The views of a scene show one set of named points, each view turned or mirrored, and shifted as a whole, with a little noise and some points left out.

Scene 1
View 1
Q928: [ -6   7  -1   3   0 -10  16  21   9 -21 -20   7]
Q880: [  2  40  10 -31 -14 -27  25  12 -15  -7  -2 -17]
Q430: [ 17  14   5   0 -24  -6   4  11   8 -22 -10  11]
Q211: [-51  -6 -17  19  38   0  51  37  15  -6 -12 -12]
Q657: [  9  -3   0  25 -19  12   9  17  25 -28  -9  19]
Q267: [ -7  -4  -5  38 -15  32  30  16  29 -18   7  12]
Q829: [  3  16   3   7 -16   3  25  14  10 -16   3   1]
Q493: [  5  15   0 -21   1 -40   0  24  -8 -21 -37   8]
Q991: [-35 -10 -13  40  15  24  47  31  27  -9   0   2]
Q487: [ 27  21  12  -9 -34 -13   0  10   1 -24  -6   8]
Q904: [ 32  17   9  -3 -35 -11  -6   6   5 -29 -15  19]
Q544: [ 20  28   8 -17 -25 -24   5  11  -5 -19 -11   3]
Q6: [-14  -4  -5  17   6  -3  18  27  17 -22 -20  10]
Q790: [  7  13   5   2 -20   2  21  14  10 -19  -1   4]
View 2
Q544: [ 37 -32  -2  21  -6 -13  10   5  25   9 -15 -23]
Q904: [ 13 -38  -2   4  22  -8  -7   6  23   4 -28  -6]
Q928: [  1  -6 -25   7  -3  13  -6   5   6   2  -4  -6]
Q6: [-20  -2 -36   5  -1  23 -10   7   3   2  -2  -3]
Q430: [  5 -29 -12  11  12   1   0   9  20   3 -20  -9]
Q829: [-10 -21 -23  19  -7  11  10  11  20   7 -10 -20]
Q880: [ 45 -18 -10  28 -27  -9  11   3  15  10   0 -29]
Q991: [-43   5 -48  18 -25  37  11  13   5   7  10 -21]
Q493: [ 41  -3 -15   1  -3  -3 -21  -2  -2   0  -3   1]
Q267: [-55 -23 -35  14   4  28  13  19  23   6 -13 -17]
Q487: [ 19 -38  -4  12  13  -9   1   5  24   4 -24 -13]
View 3
Q991: [ 34 -24  -3 -25 -23   8 -12  22 -24   0 -11  77]
Q430: [ 29   3 -39 -14   3 -33   5  13  -1  -3  -1  19]
Q267: [ 29 -15 -11  -8 -15 -35 -17  22 -16  -5   7  75]
Q657: [ 31  -8 -25 -14   0 -40  -2  19  -2 -15  13  52]
Q928: [ 34  -9 -27 -27  -2  -4  11  15  -2  -9  -6  35]
Q544: [ 28   6 -46 -17   5 -20  11   6  -4   4 -16  -6]
Q790: [ 28  -1 -32 -12  -4 -26  -3  12 -11   3  -7  29]
Q904: [ 27   9 -47 -12  11 -45  10  10   6  -6   4   5]
Q6: [ 34 -13 -19 -30  -6  -2  10  20  -2 -15   0  52]
Q487: [ 27   9 -47 -11   8 -34   7   8  -2   2  -7   1]
Q829: [ 29  -5 -27 -14  -9 -22  -7  11 -16   7  -9  35]
Q211: [ 37 -31   1 -38 -24  38  -2  24 -23  -2 -20  79]
Q493: [ 36   0 -43 -39   9   9  30  11   8 -12 -13  -2]
View 4
Q6: [-39   9   4   7   8  -5   6  -4  26  17  -3 -15]
Q211: [-18 -12  22  41  17 -25  13  24  53   5  14 -13]
Q829: [-27  25   9   2  -7 -12 -23   6   8  15 -11  -8]
Q880: [ 10  24   2  29  -7  15 -48   9  13  -5  -9  -2]
Q657: [-54  24   9 -16  -4 -19  -3  -5   6  30 -13 -15]
Q430: [-35  31  -3 -11  -8   9 -21 -12  -3  19 -17  -9]
Q487: [-28  40  -6 -12 -12  16 -34 -16 -10  16 -24  -8]
Q991: [-30   2  27  24   8 -36   2  23  37  12   8 -12]
Q904: [-41  37 -11 -22 -10  15 -23 -20 -12  22 -24 -11]
Q267: [-51  19  21  -7  -4 -46  -2  14  11  30  -3 -12]
Q790: [-30  29   6  -3  -9  -8 -22   2   5  16 -13  -6]
Q544: [-21  34 -10  -1  -9  25 -37 -13  -5   8 -20  -6]

Which points are out of place in each view (at most two, in the order of its rows)? Write - if all are in place.
view 1 => Q991
view 2 => Q544
view 3 => -
view 4 => Q880
